Points on a hilly landscape, in no order, each with its height.
A ball rolls from a point to the lowest of its 4 nearest points, and stops where none of them is lower. Distance is the straight distance between rows; heights are no part of it.
sep h=5.64: [ 83 130  72  84 123 119  65 121 103]
ponot h=6.40: [ 88  56 154  84 110 103 115  84 127]
kodan h=6.02: [ 80  93 119 113 120 130  63 140 115]
Vara h=3.90: [120  97  72  69 164 125  95  56 128]
Pekab h=3.39: [126  89  85 107  70  81 128  86  77]
tuga h=2.71: [114  94 107 121  69  88 116 104  89]
dula h=2.95: [ 65 120 151 122  85 114 106 114 114]
tutap h=1.81: [118 125  32 119 111  88 108  81  80]
bil h=5.22: [109  62 134 100 107  97 111 102 108]
dusiv h=2.25: [ 61 153 151 107  70  93 110  89 122]
Nif h=2.63: [112 110 120 123  49  82 131  88 102]
sor h=1.83: [119  79  90 112  93  96 109  99  81]
Vebe h=5.03: [ 88 102 100 109 114 121  68 133 102]
Kes h=3.91: [ 67 111 164 139 106 121 102 116 117]
pef h=3.83: [105  92 128 124  82  94 120 103 102]
Bebu h=2.00: [ 84 123  89  98  57  92 105 103  75]
rifuz h=1.71: [ 99 119  56 113  76  93 102  97  69]
Ketab h=0.98: [128  89  76  84 152 109  98  79 113]
dem h=1.04: [ 89 133  42 100  92  97  90 103  73]
Nulu h=1.18: [124 120  53 116 128 109  87  99  94]
mibal h=1.02: [ 79 149 129 123  47  86 118  86 115]
Sete h=1.60: [ 70 131  75  60  77  73 100 113  78]
Fof h=2.22: [ 95 110  86 110  74  97  97 110  80]
mobu h=6.51: [110  71 116  78  77  85 125  70 104]
Keda h=2.02: [ 71 121 103  53  78  73 111 113  89]
Soteb h=4.15: [ 85 110  86 100 105 115  70 131  99]
tukit h=2.52: [ 70 138 128 101  53  88 113 101 104]
pefo h=3.28: [105  86 129 124  87 104 109 112  98]
Gokov h=4.98: [114  58 119  99 128 109  94 110 119]
kup h=5.55: [127  73  95 107 132 105  89 107 103]
mup h=5.08: [ 84  82 133 125 109 117  87 138 110]
godo h=0.61: [126  74  79  89 116  83 106  82  91]
kogen h=3.89: [124  84 100  96  69  75 131  78  90]
vider h=2.58: [112  67  87  78 125  95 100  82 100]
peli h=3.80: [107  59  98  71 133 102  91  82 114]
rif h=4.58: [135  91  85 105 152 122  83 101 111]
lotem h=2.39: [126  83  76  97  94  79 118  82  80]
kam h=3.56: [114 102 134 126  66  90 132  88 108]
Pivo h=1.65: [ 66 118 110  68  87  88  97 120  99]
vamuz h=5.11: [101  81 161 127 106 104 120 100 115]
zol h=1.07: [115 101  65 115 105  97  98 103  78]
zuzim h=1.94: [ 83 127  75  46 106  72 103 114  85]
Gub h=0.82: [104 124  53 112 111 104  80 105  84]
tol h=4.84: [107  73 146 114  99  96 119  96 113]
lukud h=5.93: [ 95  76  86  64 140 130  68  61 130]
Sal h=2.18: [128  90  54  96 121  85 114  75  87]
meses h=2.12: [ 97 128 129 133  52  88 121  92 108]
Nefib h=0.64: [ 69 111 106  93  81 104  85 121  94]
zaso h=6.61: [ 81  58 115  64  92 102  98  69 114]
Sus h=1.26: [ 78 124  68  85  79  93  89 107  75]
lud h=1.93: [ 62 128 130  91  70  98 107 112 105]
fad h=0.80: [108 115  83 108 135 128  66 121 111]
ris h=1.37: [ 72 125  76  70  99  95  76 117  91]
lito h=5.76: [107  70 144  95  92  90 127  79 114]
Fimi h=3.40: [118  74  91  89  86  82 124  78  85]
nanag h=4.02: [127 101  72 110 140 116  84  97 104]
Pozi h=4.97: [135  92  89 103 156 130  79 106 117]
megit h=1.19: [ 98  87 104 120  95 108  88 123  94]
buvu h=5.35: [118 113  89 111 148 142  57 120 113]

For each start below, name the point where the ball stops.
Kes => Nefib
kogen => godo
vamuz => megit
mobu => godo
kam => mibal
rifuz => Gub
Nif => mibal
